A landscape with many valleys, sampled at points; each row gives a point and its height.
A ball rolls from a point to whichever of its 2 nearest points has the largest drop for the distance, and stops where none of them is lower. Distance is the straight distance between rows; heights are no part of it.
J_422 h=18.7: [154 106 157 146  95  75 111 113 102  64 119 115 128 116 117  52 152 151
 146 131  88]
J_441 h=27.4: [132 134  61  70 196 176 110 148  58 123 118 147 118 158  92 118  83 113
  96 128 194]
J_709 h=14.7: [ 92 122  98  92 139 135 109  68 140 140 142 125 163 126 130 137  94 137
 102  90 174]
J_62 h=36.4: [168 102 140 145  84 107 124 127 164 102 173 120  96 100 164 139 164  97
 144 105 105]
J_551 h=41.0: [131 120 132 111  84 158 148 145 136 119 129 100 102 100 128 150 150 125
  94 143  84]
J_885 h=41.6: [107 169 120 111 213 146 119  57 113 106  84 118 155  96 108 141  84  60
 160 191 214]
J_312 h=23.3: [142 129 113 132 184 140  93 108 164 143 117 120 154 120 141  83 127 168
 140 150 117]
J_45 h=12.9: [108 116 111 125 138 151 127 155 103  98  68 132 134 130 109 138  96 114
  85 124 109]
J_567 h=17.3: [120  94 118 126 134 110 122 169 183 126 141 139 127 176 133 129 122 100
 164 105 107]
J_518 h=45.7: [142 167 142 103 165 129 101  58 124 125  96 145 156  90  73 102  84 143
 161 164 176]
J_573 h=13.3: [152 109 142 171 165 124 106 134 117 140  66 139 161 134 116  56 126 138
 192 104 153]
J_876 h=33.1: [131 143 103 109 169 129 145 171 152  88 111 127 157 102 163 128 112 123
  89 109 125]
J_225 h=64.5: [143 172 139 114  87 110 141 195 159 118 143 133  76 116 108 186 154 127
 168 175  92]
J_874 h=17.7: [106 121  78 100 160 193 113 180  91 112  97 124 134 151 123 153  99  96
  92 127 133]
J_146 h=63.2: [147 120 138 135 110 100 142 152 108 157 121 134 137 132  73  76 142 138
 111 143 100]
J_3 h=56.4: [ 88 151  82  77 119 140 160 175  97 126 119 145 126 108 149 128 111 134
 110  90 162]
J_475 h=21.5: [122 113 153 174 128 104 109 123 141 109 154  99  89 131 122  59 174 170
 147 110  67]
J_376 h=67.7: [130 118 114  71 104 162 144 109 172 106 129 119 119 170 122 170 130 162
 110  99 138]
J_652 h=43.5: [ 95 176 147  86 190 137 119  46 140 102 107 130 149  69  77 128  78  90
 153 165 173]
J_720 h=31.5: [153 127  88 112 159 172 126 131  72 123  73 138 149 146  84 121  91 104
  94 157 181]
J_461 h=19.1: [133 109  83 127 206 139 117 130 137 135 114 129 158 117 161  94  96 126
  99 144 145]
J_921 h=27.7: [149  88 128 169 108 113 125 117 106 158 155 137  98  79 137  92 156 143
 127 125  98]
J_738 h=52.5: [132  92  65  82 144 179 112 148 119 180 138 125 128 151 141 128 110 108
 130 128 156]
J_171 h=47.5: [142 122  69 137 219 149 147 127  85 129  93 153 142 174 150  96  91  94
 121 208 209]
J_65 h=46.7: [113 159  93  91 153 142 142 202 170 128 189 102  85 142 127 181 118  78
 113 149 114]
J_60 h=29.0: [132 119 177 164  67 107  92  88 147  84 134 131 156 137 156 134 137 137
 127  91 101]
J_330 h=32.4: [169 124 145 156  79 123 137 115 124 124 177 153  64  87 154 114 167 153
 129 136  78]
J_97 h=23.2: [147 146 164 189  79 101 102  99 106 146 167 173 140 118 172 104 158 148
 123  84 106]
J_458 h=49.8: [109 140 142 112  71 150 156  97 100 136 114 156 142 126 102 116 106 174
 129 116 122]
J_363 h=58.8: [128 156 183 143 111 113 158 124 137 113 172 160  71 156 142 189 172 170
 188 103  94]
J_449 h=19.0: [ 74 149 160 151  59 125 162 148 125 111 139 139 110 115 143 203 112 123
 139 117  85]
J_582 h=47.6: [151 114 144 123  59 142 156 110 108 110 103 139 142 106 127  98 103 133
 131 144 130]
J_247 h=18.5: [170 138 153 136  91 142  96  70 120 150 127 121 186  92 144  87 136 131
 159 119 182]
J_857 h=39.2: [142 126 160 157  97 104 110 130 152  88 155 143  97 117 151 190 171 140
 133  95  88]
J_856 h=68.4: [ 94 118 105  91  97 111 174 135  81 118 107 136 166 116 130  98  68 107
  94 119 174]
J_513 h=27.2: [138 120 134 150 160 109  64  62 145 163 138 108 125 102 122  81 156 192
 138 157 107]
J_251 h=43.6: [ 85 137 118 127 161 127 143 173 189 131 190 101  90 140 154 200 109  87
 146 109 114]
J_537 h=60.6: [115 138 148 125 121  97 141 168 135 184 136 131 142 165  97 123 157 143
 124 113 108]
J_867 h=34.5: [148 115 152 126 106 122 112  92 107 123  66 110 165 139  71  76 125 122
 157 173 155]
J_858 h=64.2: [104 190 100  55 133 138 118 105 110 138 106 107 174 115  98 133 105 148
  94 133 183]
J_249 h=50.7: [101 157 142 132 125 143 167 182 136 147 132 128  90 144 127 215 163 139
 144  88 105]
J_393 h=40.1: [122 116 119 124 115 122 132 152 117 177 150 125  94 137 129 193 175 136
 108 159  90]
J_604 h=29.7: [103 123 164 171 121  95 151  93 123 129 194 144  78 130 172 176 138 162
 120 111  73]
J_760 h=31.8: [155 150 158 112 122 123  90  84 145 120  91  85 187 121 106  88 142 157
 137 167 147]
J_739 h=41.8: [134 133 133 138 107 103 113 164 179 101 167 145 130 111 163 212 132 108
 154 105 106]
J_56 h=25.7: [108 122 156 177  95 132 155 132 126 131 126 140 133 112 123 103 114 136
 118  90 100]
J_569 h=15.5: [146 127 165 167  98 102  94  87 123  85 101 138 163 129 122  67 142 158
 160 125 135]
J_237 h=45.1: [146 105 139 125  74 144 139 145 108 110  91 109 119 114  93 117 129 104
 101 158 115]
J_114 h=40.4: [ 87 152 149 152 147 121 167 150 169 150 191 102  54 123 159 223 126 111
 162 133 103]
J_118 h=42.2: [153 102  84 116 151 129 176 157 109  91  90 152 146 133 160 122  76  78
 114 160 166]
J_403 h=39.1: [147 156 131 165 202 143 101  77 102 112  51 125 152  91 117 139 100 102
 154 190 200]
J_276 h=49.9: [103 154 118 104 125 171 150 193 156 109 149 126  77 128 117 153  92  92
 138 142  98]
J_218 h=45.8: [115 131  97 110 129 137 149 195 112 166 142 156  92 125 115 200 144 122
 125 121 106]
J_465 h=20.9: [161 135 157 179  88 128  73  72 102 149 152 132 169  99 156 117 156 131
 126  81 150]
J_258 h=33.0: [179  89 104 128 110 136 131  92 103 149 104 127 125 114 118  90 127 119
 136 178 159]
J_234 h=37.3: [141 125 110 142 158 158 155  90 124  94  63 102 165 155 143 115  97  76
 115 179 208]
J_788 h=26.5: [ 72 146 136 150 105 115 154 112 147 130 179 129 122 136 194 169 119 164
 112 113  85]
J_866 h=27.5: [118 163 188 167  46 107 136  97 136  90 176 151 139 144 167 153 144 125
 128  95  77]
J_901 h=34.2: [145  91 142 133 103  99 111 137 163  89 183 103  67 134 142 119 184 132
 182 117  85]
J_349 h=27.8: [150  93 127 190 186  96  91 149 130 138  79 127 158 121 135  74 126 127
 119 146 110]
J_650 h=32.9: [ 91 121 175 195  98  64 137 116 140 127 180 134  62 146 140 181 145 129
 165 110  69]
J_698 h=26.4: [142  94 134 102 111 151 107 106 162 103 107 120 127 160 141  78 142 149
 156 145 116]
J_797 h=22.8: [ 64 156 156 147 100 109 178 140 120 137 184 122 101 114 177 220 125 118
 125  96 101]
J_861 h=15.2: [149 112  94  87 152 114 126 136 125 137 139 109 163 142 102 131 112 103
  60 134 142]
J_660 h=35.8: [ 97 107 180 170  97  63 117 104 134 126 152 120 106 163 121 166 170 159
 128 105  84]
J_46 h=20.5: [156 121 117 100 123 125 120 160 163 128 127 141 140 150 144 133 144 156
 163 100 130]
J_13 h=23.7: [119  98 142 126 101 118 121 110 160 131 133  85 143 135 119 152 146 113
  69 100 114]
J_643 h=31.9: [134  92 123 170 129 112  99  77 125 165 171 106  83 111 136 103 178 178
 123 137  88]
J_342 h=28.4: [179 119 113 110 117 133 116 117 131 143 128 143 124 107 103 112 140 170
 112 152 138]
J_960 h=25.9: [132 132 148 150 125 142 125 161 161 124 144 136  77 132 128  95 172 165
 164 118  71]
J_959 h=23.5: [155 101 101 169 207 116 140 145 128 111  81 147 145 140 160  80 101 106
 120 175 133]
J_417 h=22.0: [132 138 170 150  82  77 112 109 117  89 181 112 111 130 140  47 184 159
 164 111  83]
J_532 h=44.3: [ 91 142 131 125 142  99 148 175 178 123 166 140 130 133 154 197 137 117
 115  89 115]
J_155 h=25.6: [161 160 186 159  44 118 132  92 111 110 185 166 115 131 161 128 185 145
 138  97 107]
J_850 h=45.0: [160 161 100 122 213 155 105 128 113 169  87 125 174 106 129  87 122 129
 148 166 185]
J_380 h=7.3: [ 97 117  94  95 127 168 127 102  94 122 101 108 135 116 102 146  91 118
  56 122 142]
J_182 h=65.2: [112 142 147 134 117 123 159 153 123 150 101 114 172 145  96  74 116 106
 111 135 121]
J_544 h=10.7: [162  87 103 114 151  81 110 136 151 167 157 132 161 164 102 112 134  97
  99 138 139]
J_78 h=26.8: [149 102 134 133 133 126 101 105 170 138 125 101 170 116 144 112 136 108
 104  75 147]
J_809 h=28.5: [139 101  90 125 164 162 133 145 106 168 110 129 106 115  98 118 118 118
  74 145 127]
J_67 h=36.8: [170 124 122 138 137 127 132 184 134 110 103 138 138  88 141 120 134  99
 106 127 107]
J_185 h=15.9: [147  86  93 129 138  87 107 151 122 202 169 129 131 125 126 139 149 107
 104 138 110]
J_527 h=44.9: [148 102  90 146 184 156 181 169  98 113  98 150 138 172 165 103  97  49
 129 178 187]
J_270 h=36.2: [ 97 154 189 169 125  73 154 142 134 131 196 101  40 125 133 194 149 114
 177 132  97]
J_661 h=14.4: [142  95 139 118 131  77 115 141 167 128 126 135 147 178  95  98 122 118
 133 120 114]
J_728 h=56.5: [ 91 158 183 154 122 111 154 143 112 151 150 181 118 154 151 193 151 179
 160  91  92]
J_405 h=36.5: [145 128 150 138  82 147 151 134 157 109 172 124  50  99 124 146 144 127
 137 147  78]
J_371 h=11.9: [104 126 101  91 154 125  86  73 110 147 117 112 160 121  91 141  75 110
  84 146 172]
J_796 h=30.4: [113 117 136 151 133 108 113 152 177 105 159 129  38 135 135 142 146 142
 181 132  69]
J_889 h=47.7: [127 153 105  71 170 172 105  63 123 152 109 117 145 117  75 105  88 135
 144 160 188]
J_199 h=66.1: [129 152 112  72 112 177 127 106 133 107  98 120 158 132 124 147 109 167
 109 103 161]
J_821 h=29.5: [109 130 122 136 162 129 124 128 133 118  97 118 171 109 143 119  96 117
  87  73 161]
J_491 h=57.6: [ 99 145 170 135  96 113 171 164 140 174 157 125  88 155 102 134 167 143
 164 129  85]
J_690 h=39.5: [163  96 103 100 133 154 140 108 130  85  78 127 149 144 144 122  86  95
 112 135 187]
J_385 h=55.2: [110 129  66  63 132 177 129 163 116 147 132 122 133 125 156 169 138 133
 113  98 167]
J_802 h=22.1: [158  75  94 146 128 114 120 134 113 166 133 148 107  98 118 120 116 117
  98 136 101]
J_773 h=12.6: [133 129 141 130 124 124 120  92 127 116  99 166 176 133 131  81  91 161
 150 111 145]
J_445 h=29.1: [158 124 143  91  99 114  80  86 155 138 121 100 145 152 115  97 181 172
 145 154 131]
J_638 h=23.8: [112 107 129 126 121 139  97 133 157 150 126 124 133 155 155 115 146 162
 180 134 100]
J_398 h=53.1: [ 88 152  90  75 111 164 166 203 104 100 128 149 106 134 110 145  93 114
 118 122 121]
J_189 h=22.6: [ 75 128 150 160  90 140 152 169 136 103 118 134 125 110 130 140  95 113
 147 103  79]
J_783 h=42.0: [149 177 120 132 197 150 113 116 112 116  55 116 194  93 148 118 116 122
 135 168 209]
J_953 h=38.4: [109 108 177 160 114  52  98 116 149  80 168 103 102 166 137 114 184 145
 155  84  74]
J_8 h=37.0: [171 109  90 111 140 137  83 101  98 188 111 109 160  98 103 124 136 119
 129 181 170]
J_636 h=22.7: [112 137  78  76 190 179 131 196  79 131 138 150  97 157 120 110 105 104
  89 127 144]
J_233 h=35.7: [168 145  96 132 200 163 108  99  72 134  70 133 151 106  96 136 111  91
 112 195 212]
J_314 h=61.3: [130 171 165 137  88 107 132 149 166  96 172 136  66 117 124 209 145 131
 191 129 109]
J_409 h=19.8: [121 133 116  82 118 132 144 130 159 137 149  80 145 153 126 135 140 108
  60 140 121]
J_949 h=54.4: [ 99 150 171 128  88 132 193 109 145 157 174 140  99 149 135 149 157 160
 127  94 101]
J_25 h=52.0: [117 143 171 130  85 155 157  89 116 155 135 150 122 146 103 146 158 177
 134  73 138]
J_999 h=34.8: [141 127 108 115 194 204 119 118 108 102  72  87 145 165 107 109 100  76
 100 160 193]
J_126 h=70.1: [114 150 136 120  95 112 193 172 108 115 119 160 158 105 132 110  94  92
 114 106 139]
J_865 h=50.1: [116 116  72  77 155 194 121  96 120 167 128  98 116 132 110 103  91 121
 107 158 167]
J_884 h=33.7: [139 141  92 105 108 133 135 139 106 179 152 132 125 110 115 143 155 166
 100 144 121]
J_530 h=32.3: [138 104 132 165 143 106  95 158 144 139 111 110 135 109 124 111 158 133
 111 114  86]
J_899 h=17.2: [150 116 142 157 188 119  74  95 127 154  83 110 159 112  92  69 134 120
 188 139 169]
J_702 h=59.3: [111 128  57  63 142 123 128 173  61 116 116 149 132 123 151 140  86 109
  96 126 168]
J_814 h=62.1: [132 145  74  75 136 143 131 127  94 148 116 131 162 106 138 119 109 135
  93 146 178]
J_637 h=25.5: [141 111 169 187 103 104 130 111 134 123 157 155 139 110 153  64 135 127
 147  83 111]
J_29 h=54.3: [ 79 150 138 138 116 151 144 139 120 138 114 144 129 155 145 190 133 181
 146  85 106]
J_467 h=41.4: [106 130 186 165 116  85 127 130 146  70 169  80  60 153 128 166 193 142
 164 106  67]
J_85 h=66.8: [ 93 160 130 114 126 133 160 134 105 128  75 115 192 139 113  86  87 108
 105 150 175]
J_444 h=9.5: [141  98 143 152 136 112 122 127 138 107  73 165 142 154 109  73  93 133
 159  86 130]

For each start below, name the point where the ball stops.
J_867: J_544
J_314: J_342
J_532: J_475

Call two points neighbours if one is among the 2 nearest of the other. Go from one point of each pair to the other, from neighbour to neighbour, staying as low as possible. Name the highest point that can't be avoided.
J_247, J_544: J_760
J_342, J_247: J_867
J_444, J_475: J_417
J_449, J_97: J_56
